Each row is a point on a tangle of strands that fork, close into loops and nearly touch. The rows are in no order.
In the rows, 128 means zero.
Points whose rows are less than 113 apart are linked; no others are. Some points are linked to none.
govud: [127  93 132 129 116  72 163  87 150 118 113 161 108  84 139 120 146 147
 115 139 217 180 117 158 171 149 177 182 118  99]
lelu: [124 148 208 104 102 141 121 113 111 101  96  81  95 103 106 136 124 135
 135 106 123 136 154 128 196 129 150 120 169 118]
fusa: [141 197 102 143 130 175 114 149 172 131 147 112 182 172 112 134 121 108
 117  57  77 125 157 131 117  58 141  97 133 137]
kot: [ 96 160 133 177 109 157 142 136 104 131 121  77 142 162 152 151 112 147
 158  78  79  81 155 114 113 102 133  60 165 145]
puvan: [179 164 118  70 116 150 100 156 167 138 160 146 129 166  87 111 104  87
  86  78 127 178 135 126 133  65 119 149 101 100]
Fedi: [113  89  55 181 182  67 140 122 164 123  88 156 124 117 174 103 150 196
 115 180 186 139 129 105  67 151 163 167 133 139]
zin: [183 143 107 116 160 113 142 126 155 128 126 136 146 133  91 102 177  90
 124 147 173 145 132 148 157 154 186 167 100 113]
mim: [170 169 171  70 132 165  89 173 136 128 126 140 113 157  51 131 138  76
 100  50  84 165 114 164 153 101 148 167 113 118]
sar: [109 179 101 170 123 149 147 144 117 141 136  87 164 158 157 162 136 158
 145  85 124 101 159 101 105 105 170  76 168 143]
lanud: [149 120  74 152 157  71 159 104 177 143 104 161 150  92 168  94 145 133
 110 189 182 148 115 149 121 119 139 176 116 106]
Poze: [120  93 130 129 103  59 136  79 152 108  97 156 136  86 158 121 138 126
  82 187 165 132  85 138 148 133 134 162 137 107]
Gufu: [149 112  64 151 180 127 148 116 167 141 113 179 168 122 184  95 131 134
 103 158 182 142 115 134 105 143 125 173 102 113]
dogul: [152 105  74 155 187 117 145 125 176 115  92 185 123 112 140 100 155 181
 162 158 182 171 156 151 130 182 193 175  93 131]
Med: [144 110 130 100 134 123 119 122 126 124 101 166 125 105  99 136 131 157
 135 182 112 152 114 152 137 190 122 147  85 141]
bepo: [151 167  75 128 161 113 123 152 146 140 156 155 162 116 128 132 183  97
 124 136 173 107 142  77  88 128 172 141  86 147]
laba: [153 134  62 162 165 156 116 116 170  89 139 146 196 143 214 113 109  87
 117 110 171 148 111 129 119  87 123 154 139 100]
lida: [127 137 121 121 130  96 146 120 121 176 152 109 126  90 121 129 132 152
 143 183 145 124 134  96  82 125  90 114 108 135]
fum: [ 93  97 152 156 136 155 147 111  97 109 109  78  89 129 155 114  77 198
 182 159 116 129 145 135 144 171 114 102 163 131]
pag: [130 142 110 121 130 155 120 148 117 182 158 144 130 133 116 144 122 127
 113 115 119 103 142 103  55 137  91  90 102 140]
Zegin: [120  95  66 201 170 107 149 108 140  95 106  95 127 143 196 140 118 208
 188 147 150 154 141 137 120 130 161 113 164 113]
sem: [ 89 170 156 131 131 129 138 152 106 175 153 107 102 112  84 138 135 115
 135 114  98  67 147  91  87 139 114  74  96 174]
koza: [171 138  89 121 150 154 118 143 166 123 139 175 161 130 145 131 139  96
 103 107 171 150 146 129 125 129 147 149  95 121]
dabi: [138 178 163 121 100 120 121 135 138 140 131  87 137 115  70 125 143  93
 124 117  73 110 150 128 141  88 111  96 126 158]
potug: [ 81  88 117 187 145 110 148 116  65 121 132  66  79 147 205 155  74 172
 191 139 143 111  90  83  95 136 102 101 161 100]
noror: [150 149 154 104 132 145 122 166 119 121 117 133 104 129  65 156 174 100
 155  86 117 128 150 141 175 161 190 126 115 157]
sidu: [ 73 154 144 151 108 153 133 148 104 158 184 113 141 131 140 152 117 131
 137 114  99  68 130  77  51  74  65  58 157 148]
Kori: [ 91  99 133 131  88  88 136  88  97 143 158 137  96  71 194 153 107 146
 100 136 192 133  92 115 120 136  88 146 124 116]
pefiv: [166 130 119 111 165 195 122 163 146 123 134 177 157 160  93  94 146 128
 134 127 110 159 148 183 154 166 149 166  99 121]
tevuv: [119 168 127 141 127 139 112 168 145 158 153 142 156 156  63 120 156  82
  88 100  55  85 119 128  69  93 107 101 103 177]
Boz: [194 146 114  62 160 137 114 166 138 130 136 155 106 178  57 123 152  53
 162  92  71 144 112 157 140 137 161 171  69 133]
disi: [166 120 187  60 114 106 129 109 121 119 108 149 110 109  60 119 158 113
 169 158 115 185 119 175 200 148 164 179 111  97]
fitaz: [129 146 141 132 149 120 126 156 102 138 120 116 105 133  62 154 164 128
 158 111 109  96 153 120 132 193 188 115 103 171]
zoda: [140  89 167  69 121 169 105 131 134 106 125 175 145 161 117 107 112 102
  83 102 101 180 127 179 171 103 119 186 145  73]
Rarus: [ 82  86 102 167 139 131 118 120  98 134 137 135 146 136 176 140 128 139
 104 130 129  75 121  99  74 140 111 102 144 149]
sis: [ 68  98 142 172 122 108 129  92  80 101 141  76  79 127 210 137  68 133
 161 142 139  96  78  98 118 139  82  85 170 118]
gak: [ 87 117 121 150 138 108 108 129 113 120 127 130 138 124 126 144 152 150
 133 133  93  78 179  94  89 147 164  84 114 175]
koz: [144 147 112 127 132 140  80 147 153 125 112 162 169 154  79 120 157  87
  93 121  42  92 124 148 104 110 123 115  94 176]
Tupel: [162 135 108 112 108 119 122 117 161 121 118 124 160 124 133 120 138 118
 112 141 130 155 134 141 152  94 112 130 122 101]
mefi: [ 69 143 134 158 133 119 126 145 101 158 154 124 135 116 115 150 155 131
 115 107 108  67 162  81  67 124 144  73 120 175]
vub: [159 119 118 102 132 137 140 108 166 128 122 178 152 126 163 126 116 122
  86 130 173 189  93 167 157 122 118 182 124  81]
kib: [187 130 111  81 162 114 127 157 117 149 117 145 107 151  58 125 172  74
 182 124  88 118 132 155 156 164 172 153  76 144]
vif: [144 131 131 126 140 150 126 146 131 112 116 131 135 136  96 124 168 140
 142 110 134 143 171 153 173 164 185 133 123 131]
Vam: [ 79 103 117 179 119 102 115 118  86 103 159 108 121 138 202 152 135 109
 112 127 142  69  87  94 101 104 103 115 161 137]
pobu: [147  84 128 107 153  95 169 120 143 134 100 207  95 106 114 111 155 143
 156 175 178 177  96 162 168 194 182 203  79 111]
Tisef: [105 148 167 131 107 162 141 141 100 124 120 102  95 116 122 157 107 150
 146  94 122 108 172 101 144 151 139  87 137 151]
vuru: [117 137 152  91  94  71 120 128 119 141 163 146 112  85 112 143 157  69
  91 141 155  98 112  87 117 111 122 136  99 146]
vol: [146 171 179 104 115 105 107 140 121 131 121 106 113 120  45 122 158  66
 133 124  79 103 121 128 150 127 132 116  97 163]
nuneg: [134 151  99 154 139 122 125 142 140 123 129 108 169 132 124 128 173 107
 110 106 138  98 169 125 136 117 175 110 129 141]
Dutil: [120 104  56 188 180 102 143 118 157 130 115 158 153 121 212 102 146 159
 113 154 207 127 121 107  71 134 143 167 131 120]
Rebu: [136  78 122 130 146 165 134 128 138  92 104 176 155 143 165 112 136 152
 111 150 127 172 116 182 172 156 139 161 152  97]
Rida: [158 130 119  86 136 160 100 164 146 166 148 182 120 166  69 132 123  84
 100  89  79 127 122 135  88 126 113 117  83 143]
zep: [149 140 111 137 160 202 134 159 135 124 133 137 162 159 126 118 137 125
 131  86 138 145 163 166 161 139 157 140 131 116]
baki: [142 167 201  98 134 162 100 169 132 130 114 123 112 148  24 125 158  83
 124  63  34 147 124 181 167 118 141 158 124 137]
dafa: [111 148 224  70  94 120 112  80 119 105 118  90 114  98 116 117  72  96
  96 125 116 136 110 125 170  92  85 132 163  99]
mapok: [144  97 116 130 127 150 147 115 130 135 110 124 132 123 145 118 114 185
 169 156 132 171 155 167 167 143 123 124 138  99]
Tefiz: [135 123  99 125 119 145 104 141 139 114 146 156 159 135 171 164 138 118
  95  97 154 126 140 113 105 108 128 117 118 134]
ranu: [108 112 117 138 149  43 151 112 123 162 122 127  85  80 119 121 140 164
 129 206 179 138 111  92  84 178 141 157  99 151]
lomo: [106 123  54 183 170 123 128 131 114 128 141 123 171 144 210 150 129 171
 157 112 153 116 165  83  64 123 170 106 138 124]
moke: [137 102 169  94 105 184 121 132 116 117 129 127 124 173 143 113  91 115
 105  75 102 164 123 172 179  82  97 159 178  69]
gemu: [112 140 163 120 127  63 105  91 128  97 116 105 108  92  90  99 132 128
 141 195 105 101 136 126 144 173 133 112 116 172]
madu: [118 108 186 117 104 131 140 110 115  76 106  91 112 121 115 109 130 155
 137 130 153 157 137 157 212 149 162 151 188  99]
Veden: [150 135  64 174 173  81 125 114 165 122 101 139 181 117 132  98 177 176
 135 183 155 114 157 118  89 154 165 145 123 154]
vit: [ 94 122 181 119 139 163 122 129  98 127 126 149  95 118  99 128  92 135
 119 138  95 105 119 133 120 196  99  94 123 161]
Tavul: [139  95 177  92 111  75 142  94 138  99  97 141 103  96  83 103 159 146
 150 168 157 172 126 168 200 171 181 172 128  98]
mir: [ 76  73 107 171 149 114 135 114 101  96 114  88  86 139 156 120  89 214
 159 154 131 134 154 118 119 178 148 113 163 145]
kovi: [ 94 171 127 156 101 168 133 159 131 167 191 120 151 172 124 137 109 114
  98  75  88  81 104 106  57  49  69  76 152 151]
Mik: [132 119 166 121 144 156 115 146 101 138 117 142 122 138  51  95 141 127
 140 146  59 112 146 179 153 181 121 124 111 156]
kenut: [108  71 159  99 104 128 127 105 100 105 115 177 124 114 160 128 121 111
  74 108 153 152  97 156 164 142 125 177 138  96]
Reduz: [170 133  84 133 131  89 129 108 185 109 105 144 170 108 142 104 155 128
 123 179 161 143 128 138 133 105 146 144 113 116]
vove: [115 112 152 130  92 163 114 121  95 118 133  93 103 173 175 141  53  92
 139  86  85 119  77 120 121  72  45  82 168  92]
Riz: [126 126 122 132 152  59 130 111 119 152 124 116 115  88 110 120 149 156
 140 211 138 112 142  94  90 153 129 122  97 159]
Kupa: [125 123  79 176 142 128 132 131 127 119 160  96 170 157 205 132 134 111
 138 121 161 107 117 109 111  76 115 114 161 100]
Divid: [121 119  99 147 115 134 156 121 104 178 160 107 126 124 186 147  90 161
 128 146 154 129 100 110  78 101  47 115 138 104]
fopek: [103 101 136 134 101  64 131  88 127 104 126 119 138  99 160 126 148 109
  88 155 165 119 109 117 153 103 125 136 156 113]
lur: [112 125 102 143 139 105 138 134 121 116 127 114 110 123 103 151 149 188
 150 134 162 129 179 104 115 180 200 120 120 153]
pegi: [158 129 127 110 125 153  79 142 158  99  95 180 168 149 102 113 150  95
  84 128  78 121 119 146 133 121 123 144 118 148]
fisip: [167 205  86 121 153 165  99 161 186 142 169 139 181 173  83 101 137  81
 114  74  78 128 165 124  94  67 142 122  95 156]
Feveb: [152 117  91 115 134 104 151 128 140 187 136 154 123  99 134 143 118 149
 130 163 158 161 126 118 102 127  96 132  77 110]
fos: [116 135 127 152 128  87 111 100 117 113 114  80 127 103 104  96 130 155
 161 177 105 101 176 120 137 137 122  91 126 165]
gebe: [168 123 131 105 136  74 135 119 126 133 112 152 119 122  84 110 171  72
 114 154 148 114 108 134 154 160 172 175 102 128]
Leza: [ 86  63 121 171 136  83 166 101 154  89 113 138  71 111 156 113 121 210
 147 163 187 182 129 172 152 167 180 174 156 112]
Nedur: [124  82 191  86 119 153  98 113 117  84  99 163 129 124 135 138 128 115
  92 108 121 171 112 170 176 131 124 171 161  84]
dul: [ 82 163 198 129  83 157 120 120 109 110 132  77  87 108 156 134  73 102
 126  70 107  81 118  90 144  88  86  81 167 139]
vup: [105 144 173 112  76 153 128 109 108 125 138  79  98 127 160 135  65 107
 124 104 115 120 102 100 141  78  57  99 167  97]
Zoti: [140 118 152 100  99  95 125  93 136 113 100 112 145 101 126 114 122 124
 126 153 125 156 144 152 181 103 113 138 138  98]
gasab: [145 141 159 112 126  80 113 113 120  88 108 103 113 101  50 109 165 123
 152 160 120 114 148 149 179 161 165 130 121 153]
guti: [173 135 110  83 140 103 109 137 131 132 116 167 121 124  88 147 146 112
 147 172 100 135 107 128 123 160 122 140  66 149]
Fogut: [181 106 128  67 138 105 146 119 150 125  92 204 111 116  97 126 160 100
 153 167 130 175  80 166 162 172 172 204  73 107]
gude: [101 131  85 177 138 112 139 139 113 147 176  93 173 148 185 135 153 146
 158 161 132  87 123  83  80  55 112 100 180 121]
nevub: [188 130 105  93 141 117 108 145 173 130 108 205 158 134 112 119 160  72
  98 144 123 125  97 116 115 144 141 180  69 139]
pevu: [121  83  69 183 169  82 148 109 173  91  82 166 121 123 153  91 146 204
 137 176 186 154 134 142 115 178 190 175 130 131]
selu: [137 135 131 120  99 188 150 146 117 177 144  96 116 157 119 117  79 135
 125  91 111 113 147 117 121 109  69  98 142 115]
zufot: [120 181 147 113  77 159 113 156 126 165 181 129 117 151  88 138 110  91
  62  58 121 104  86 118  89  77  70 111 129 137]
marov: [164 124 151  73 144 182 114 160 134 119 129 193 132 147  68 110 159 130
 168 152  87 178 124 196 168 160 141 177  88 121]
sefi: [131 108 116 131 124 174 114 146 133 131 138 133 149 180 135 105 102  85
  75  78  95 128 118 157 122  86  91 125 148 102]
vegat: [ 79 160 162 175 117 173 144 128 103 139 123  75 119 143 148 134  85 142
 179  96  56  66 135  91  94 107  85  35 171 153]
fom: [ 90 132 157 150 118 152 127 113  97 125 132  69 105 126 160 120  65 136
 174 137  78  83 128 106 107 114  55  50 162 136]
gep: [128 147 125 136  86 136 139 135 126 148 162  94 146 127 155 140 125 118
 116 107 143 107 143 100 129  67 102 104 151 117]
lalob: [126  92 163  96 110  65 135  78 143 105  79 182 121  87 120 118 129 124
 104 187 140 151  83 153 160 171 143 190 113 116]
fabos: [105  82 116 170 126 104 152 101 105 101 115  85 104 136 193 139  99 155
 149 144 155 139 108 125 149 131 125 122 169 104]
Lesem: [101 110  41 200 172 101 135 122 123  99 121  97 148 151 218 153 132 202
 175 141 162 128 130  99  73 115 166 109 157 116]
tum: [113  52 119 147 134 104 146 110 153  66  83 170 114 116 171 101 137 188
 139 157 162 170 126 181 169 162 172 160 150 114]
bunev: [128 120 127 102 108 173 114 148 116 163 152 169 111 140  95 150 109 105
  99  80 115 123 131 123  89 135  97 113  92 129]
buk: [115 151 197  91 117 115 110 124 107 117 125 104  96 103  75 125 126  91
 114 132 105 121 115 128 167 170 130 117 122 148]
zunu: [127 137 230  69 108 139 123 123 105  98 109 115  82  99  75 121 128 145
 168 136 107 160 145 158 211 154 145 141 144 124]
Febon: [118 175 174 120  90 182 122 148 120 126 108  94 119 130  97 173 122 136
 139  51 104 124 171 117 157 106 134  92 141 139]
Sares: [150 109  87 147 141 160 158 126 132 163 136 117 140 148 173 130  85 158
 137 143 133 154 115 147 115 117  72 129 140  88]
Sur: [140  92  91 159 150 124 138 108 160  82  88 155 154 131 185 116 137 158
 115 151 162 147 113 159 152 149 157 156 148 113]
loz: [121 147 187  87  69 110 123  84 102 130 136 108 116  98 136 132  98 102
  78 107 158 143  92 127 162  79  84 170 149  93]
limif: [108 128 103 153 136 122 145 133 109 158 135  90 115 109 133 146 130 191
 166 119 149 109 187  86  95 153 151  97 129 143]
rumek: [115 189 187  89  78 152 144 125 109 170 161  96  87 104 105 131  79 114
 125 128 132 107 114  86 133 122  72 105 127 130]
Fazem: [111 144 171 121 104 194 142 142 116 163 135 104 102 143  87 114  86 130
 127  85  78 119 135 145 140 130  87  91 140 140]
pirep: [134 133  71 168 161  98 132 122 146 118 130 115 172 129 153 109 176 143
 122 153 159 106 167 108 102 115 169 124 147 136]
golig: [145  90 136 129 146 147 112 127 148  81  81 179 154 143 123  87 168 132
 109 153 125 142 135 178 181 173 176 176 144 126]
mol: [155 155 112 101 106 176 103 143 140 127 151 144 149 140 156 173 117 125
  99  68 150 155 134 122 127  91 112 125 127 108]
pes: [126 120 146  96  81 129 124 106 124 137 144 136 119 113 160 147  90 115
 100 109 151 165 102 135 146  96  85 147 139  88]
sedi: [125  92  98 169 152 145 130 123 128  67 117 105 151 166 189 128 136 124
 121  86 169 133 126 147 161 129 173 142 178  94]
Turo: [104 108  87 189 126 141 151 128  75 134 129  79 122 165 199 167  86 158
 195 112 134 108 110  88  98 110 122  91 155 106]
nozof: [142 150  74 130 168 170 117 153 143 180 152 150 174 164 121 119 113 133
 118 116  99 109 147 111  33 104  95  96 106 136]
laku: [168 155 145  88 117 174 129 153 125 175 127 124 104 146  41 108 117 121
 167 117  73 140 157 160 161 129 122 129  97 133]
Vuka: [113  93 118 125 125  72 166  98 127 180 141 153 107  67 171 135 120 151
 115 171 182 145 104 118  99 129  98 142 100 115]
zoren: [110  85 112 149 130  75 166 102 136 130 115 128 102  93 161 126 118 174
 123 160 196 170 119 154 149 146 148 154 136 104]
kalor: [122 100 149 116 122 114 139 114 125 115 108 132  92  94 124 131 113 186
 156 173 136 167 139 155 173 176 139 133 116 128]
fis: [ 62 121 110 176 141 110 121 126  87 122 139  94 126 129 160 148 123 174
 130 151 126  85 138  76  57 146 125  88 166 165]
Kif: [137 169 147 108  88 199 115 147 127 129 127 106 126 147 142 172 112 128
 113  44 120 136 135 111 138  77 108 112 160 116]
noput: [150 140 138 114 149 150 102 150 150 111 118 154 160 148 107 114 173  67
  83  68 135 132 141 153 164 126 172 154 124 121]
luv: [134 119 128 137 135 157 114 135 117 130 111 128 151 142  98 117 125 133
 126 133  77 106 159 156 127 158 121 101 127 161]
sovov: [102 158 117 153 122 150 119 158 135 156 171 148 166 153 118 137 148  85
  77  98  98  83 109 118  71  82  98 103 136 152]
bisiz: [135 106 131 125 117  77 134 112 144  88 100 133  99 104  97 117 169 148
 132 140 189 158 133 153 171 165 202 154 130 122]
rit: [190 136 100 104 170 115 132 151 140 119 113 159 128 138  69  98 184  88
 178 134 140 139 139 159 160 174 206 169  84 127]
leku: [ 70  79  82 197 145  51 158 101 113 134 134 107  95 111 234 131 115 172
 162 177 186 123  68 109  86  92 107 148 158  95]
zibek: [145  97 170  68 124 158 126 139 123 120 115 174 121 119  95 130 132 154
 157 168  96 182 117 175 163 173 122 152 102 127]
tiz: [115 181  96 159 149 163 127 150 122 152 141 120 186 160 129 161 147 145
 127  97 108 105 157 108  67 131 160  88 125 160]
Risab: [165 115 117 100 133 153 104 140 161 105  95 203 161 134 123 122 146 108
  95 145 109 152  98 155 136 168 130 173  98 139]
Viris: [113  82 117 149 163 144 119 134 112 103  96 153 132 140 118 102 144 189
 145 159 105 131 164 166 134 194 157 140 129 151]
Voz: [143 102  96 135 144  66 137 124 154 112 108 166 100 104 121 121 175 134
 129 153 208 133 132 120 127 174 204 165  98 138]
lofid: [ 83 150 166 133  84 164 136 133  89 132 138  95  94 111 139 154 101 136
 112  72 133  93 129  95 129 123 102  96 151 138]
Zele: [102 110 132 158 110 146 129 129  91 129 141  82 119 158 187 145  76 111
 176 117  91  90  99  91  93  68  63  61 164 109]
Pamu: [107 141 134 119 117  81 114 145 127 123 146 152 134 108 108 155 182 101
 112 159 141  92 121  80 101 122 144 114 110 174]
vulam: [139 115 132 150 113 112 155 106 133  82  95  88 130 126 138 122 130 168
 147 144 167 159 119 160 192 127 159 136 187  92]
moti: [149 128  88 134 145  88 122 143 149 122 133 179 128 113 130 140 185 100
 105 126 196 111 114  99 115 167 184 166  79 142]
nodil: [161 137  59 159 177 164 127 123 170 113 133 130 194 154 196 122 116 129
 150 128 147 148 150 121  99 104 130 123 135 112]
zofe: [158 142 110  91 116  91 115 145 142 147 171 169 128  99 126 157 164  77
 111 143 171 122 102  91 104 107 124 155  80 125]
kofun: [141 125 148  87 113  88 149 115 110 146 129 135 109  99 104 142 139 109
 115 153 168 144 111 126 161 162 143 163 103 113]
somis: [112 163 189 115  96 160 115 153 149 150 126 102  98 154  46 111 104  91
  89  40  37 122 126 150 130  74  92 108 133 138]
kerat: [152 162 148  78 120  88 130 124 117 168 149 111  95 102  71 130 123  89
 160 184 101 114 114 105 113 147  96 108  85 160]
bas: [ 98  99 124 158 100  87 128 105 101 100 146 116 138 127 197 133 134 105
  92 135 166 106  70 114 125  97 103 143 164 112]
vadan: [100  95 134 158 130 159 124 126 100  74 106  90 130 154 168 151 114 151
 153  95 104 120 143 139 165 134 150  94 181 121]
neki: [137 104 100 144 168 102 169 127 162 136 108 195  98 105 144 111 149 176
 134 169 202 186 115 170 139 192 176 199 104 118]
zuge: [105 116  93 155 124 111 148 123 119 144 141  94 120 110 177 154 119 179
 150 136 170 128 155  85 109 108 129  96 139 127]
tasun: [124 141 183  91  91 179  96 139 111 114 128 131 111 124 121 171 105 121
  84  57 120 154 108 132 145 112 101 135 151 113]
guke: [ 94  97 151 161 112 157 133 129  76 101 108  76 103 165 177 143  86 114
 178  79  96 113 119 120 162 102 114  88 179 107]
Pak: [ 94  82  87 179 144  81 145 118 110 135 140 106 119 110 214 140 122 165
 157 163 169 114 121  90  84  96 107 111 148 114]
tubav: [133 174 165 110  96 164 110 172 137 155 151 117 109 158  60 133 127  74
  72  36  92 131 102 136 112  79 108 132 122 139]
vetok: [145 163  81 126 136  97 135 143 154 153 181 150 157 109 144 141 165 111
 113 154 195 124 125  94  92  87 131 149 107 120]
gimub: [160 165  78 139 146 173 118 134 159 120 142 117 195 161 142 138 120 136
 138 111 103 142 159 131 110  87 135  97 126 127]
dem: [109 173 143 151 128 146 146 159 108 166 123  93 122 130  65 144 149 131
 132  92  91  85 161 119 115 162 156  90 110 176]
fikuz: [181 155  74 126 189 139 150 126 168 129 130 159 165 124 125  99 152 104
 134 138 195 159 139 136 128 154 167 168  90 129]
suzo: [128 136  96 168 130 124 138 129 120 156 128  76 167 143 160 119 119 163
 154 162  99  93 144 108  87  88  91  84 162 131]
pobiv: [134 164 194  61 129  96 123 109 110 138 138 108  75  94  68 113 103  83
 167 165  94 116 111 116 154 182 107 120  96 150]
bil: [107  80 124 136 109 110 133  94 108 120 139 170 117  96 187 144 121 127
  85 120 187 144  95 140 136 142 112 168 121 110]
Zakor: [141 107  85 166 166 104 119 119 142  96  92 139 145 126 111 108 161 184
 143 179 128 124 153 142 124 184 175 144 118 158]
bagi: [184 173  96 101 122 137 107 141 183 127 150 130 173 144 106 116 137  93
 104 123 133 160 137 131 132  62 130 135 119 109]
Dazaz: [180 195 126  95 127 167 120 176 152 168 144 117 109 173  31 115 125  93
 141  79  62 141 140 143 135 101 137 133  90 136]
nulen: [182 156  98  94 135 122 117 144 144 149 136 139 136 129  78 143 152 100
 142 140 119 130 144 117 117 126 142 121  75 147]
mafas: [117 151 161  99  84 124 146 101 107 168 160 114  99  95 137 140  73 129
 110 151 149 129 100  96 116 129  57 115 119 121]
Tiro: [108  79 194  95  95 178 138 114  95 105 128 121 115 154 149 115  63 133
 141 110  90 162 102 168 188 111  79 137 180  76]
Vefuv: [135 165 118 129  81 164 140 144 138 173 171  88 129 145 129 126  91 125
 124 107 124 109 140  85  98  46  67  90 145 112]
Veri: [ 89  89 139 150 100 125 133 111  78 106 131  84  98 133 203 152  83 121
 155  96 144 116  94 117 148 108 102 109 159  92]
kide: [ 88 153 159 134  96 158 116 134 114 147 175 115 122 153 119 129  95  97
  76  93  96  89  79 116  80  80  45  86 151 132]
neb: [138 154 110 127 138  89 102 163 145 133 144 164 159 124  92 139 203  87
 134 168 100  66 120  87  82 123 154 127  87 180]
pivu: [130 154 149 128  99 100 131 134 130 146 144  83 143 124 101 120 152 103
 110 145 128  95 144 105 147  84 117 102 143 139]
rorob: [120 134 121 157 130 131 122 115 110 141 114  83 145 134 119 116 116 160
 147 156  78  98 155 138 112 137 104  85 141 160]
vil: [117 158 229  82 124 165 120 150 114 132 111 122  91 134  39 102 130  93
 120  98  52 132 115 173 180 139 113 148 136 139]
kud: [176 160 142  87 151 141  78 162 163  94 110 154 145 145  73 133 169  62
  97  63 107 156 133 152 148  87 171 170 107 120]
kuzu: [110 120 190 100 103  99 125  77 114 110 117  93 117  97 129 105  95 100
 118 147  95 129 138 136 178 121  89 110 149 118]
Sibaz: [104  77 112 148 141 149 124 136 121 108 110 162 127 139 146 139 138 160
 109 129 131 118 145 132 116 177 152 123 127 152]
mapo: [124 170 163 127 112 170 106 159 160 133 109 108 140 152  67 130 129 106
 113  44  30 132 154 157 143  80 111 103 132 156]
visek: [149 101  93 156 152 158 123 120 141  84 117 143 170 160 207 114 123  95
  99  98 165 143  95 153 152 108 132 168 167  83]
domir: [ 98 144 126 148 109 141 133 126  94 159 169  96 131 115 159 143 100 145
 131 146 135  85 110  76  62  93  53  86 155 123]
dum: [135  95 165  73 109  97 109 104 126 118 100 197 119 105 108 133 139  82
  82 156 122 134  84 132 149 170 135 185  96 125]
miba: [174 110  80 117 155  90 114 138 167 143 104 195 152 113 122 108 174 103
 130 171 127 108 131 102  97 144 146 160  61 147]
Pidom: [169 135 173  62 106 127 135 126 116 146 127 137 104 123  69 135 129  96
 124 138 120 164 110 149 171 140 130 170 100 108]
tibu: [131 105  77 166 149 142 135 113 128 116 105  96 153 142 158 122 130 186
 175 142 125 140 168 153 145 138 149 116 149 125]
vizi: [ 99  97 170 126 111 177 155 118  91 126 121 103  95 137 151 113  67 157
 165 138  98 136 120 153 169 151  82 110 175 101]
Mog: [ 92 114 168 127 137 115 126 105  94 127 128 139  83  99 120 119 100 145
 108 172 140 112 103 121 117 217 112 127 116 158]
gifa: [165 127 135  58  91 140 119 125 155 153 142 147 120 123 113 137  96 107
 101  95 133 180 132 133 148  81  96 148 102  88]
Vos: [ 58 136 126 154 137 127 122 133  87 143 167 114 153 119 152 158 132 154
 143 133  97  63 146  69  32 104 104  54 147 162]
Tun: [178 155  60 117 178 177 117 149 167 166 158 158 171 152 121 109 108 120
 123 125 132 153 155 126  70 108 116 131  78 125]
sud: [137 143 177  88  99 152 114 134 110 134 131 122 119 120  89 152 122 111
 100 111 112 143 111 142 153 141 107 135 131 126]
zifel: [ 96  88 105 175 130 104 136 121 123  88 114  92 103 135 143 140 126 183
 133 122 163 123 173 124 130 169 184 120 156 137]
Ruka: [153 127 107 157 119 103 164 101 151 119 116  91 158 121 168 113 132 143
 127 150 187 161 110 149 161  99 140 142 177  83]
Duf: [ 73  89 144 140 127  62 136  94 120 120 124 127  82  90 146 122 106 161
 103 194 164 121 121 104 109 179 132 137 123 143]
mudi: [ 89 139 157 134 120 123 144 100  95 149 149  83  94  93 159 131  74 153
 138 166 148 111 112  90 100 133  67  91 153 131]
Nipe: [105 198 193 118  93 152 136 143 122 165 148  99  90 104  74 137 102 102
 140 106  94  94 137  90 113 120  84  75 120 165]
Dagub: [111 148 216 109 116 196 133 146 109 135 130 104 108 142  70 108 111 128
 141  96  63 134 146 166 176 144 108 121 153 139]
zura: [112 116 130 158 119 132 119 134 121 106 119  89 142 137 138 136 149 123
 117 101 125 108 155 130 146 123 154 107 163 133]
Tiseg: [148 119  65 173 152 109 150 110 166 108 126  99 171 135 201 120 131 138
 155 136 174 147 133 132 128  88 144 122 153  97]
Zov: [124 156  70 159 163 125 139 136 129 172 163 121 185 130 171 139 149 173
 154 138 157 110 166  74  50  94 138 106 128 128]
kabe: [ 90  73 103 183 124  56 153  94  99  98 120  98  96 122 226 139  91 151
 146 160 170 131  57 124 127 120 112 146 164 101]
tipu: [107  79 110 131 123 110 125 123 117 118 121 178 107 100 161 147 139 149
  94 122 182 133 129 121 127 178 152 156 111 136]
Toko: [154 140 160  85 112 137 127 124 117 151 119 116 100 108  67 109 109 150
 182 152  86 153 162 146 166 157 112 117 100 140]
Sonir: [175 146 107  80 149 145  88 168 159 124 121 194 124 157  72 130 150  56
 125  75  65 131 121 136 111 119 158 145  58 155]
pidi: [ 79 121 171 130 124 109 109  99 121 103 121  96 118 103 151 112 100 105
 115 158  93  93 139 119 144 128  89  86 140 144]
savi: [188 194  91 103 152 147 117 166 159 159 152 121 149 164  67 128 138  92
 151 105  92 132 146 136 110 105 149 122  79 148]

How many points has the smallest loop of links through each point below? Write 0 if it is on no loop.
vizi => 28
Divid => 0
mol => 11
mudi => 9
Zoti => 9

A piece is two or more points that can be reached from each other along the links. Count, over all rows, the pieces, the separate loops (a circle has one, a figure eight two, a Y none), the forks (points with three links) and the tips (points with one).
pieces => 4
loops => 4
forks => 21
tips => 21

Name the points in between on the shortest way along the links from the first point to the second, in order.
Toko; vulam => laku, Dazaz, savi, fisip, fusa, gimub, nodil, Tiseg, Ruka
gebe; vuru => kofun, Pidom, disi, Tavul, bisiz, Voz, moti, bepo, vetok, zofe
pefiv; mudi => zep, vif, noror, fitaz, dem, sem, Nipe, rumek, mafas
koz; marov => tevuv, sovov, kovi, sidu, Vos, mefi, sem, dem, fitaz, noror, vif, zep, pefiv
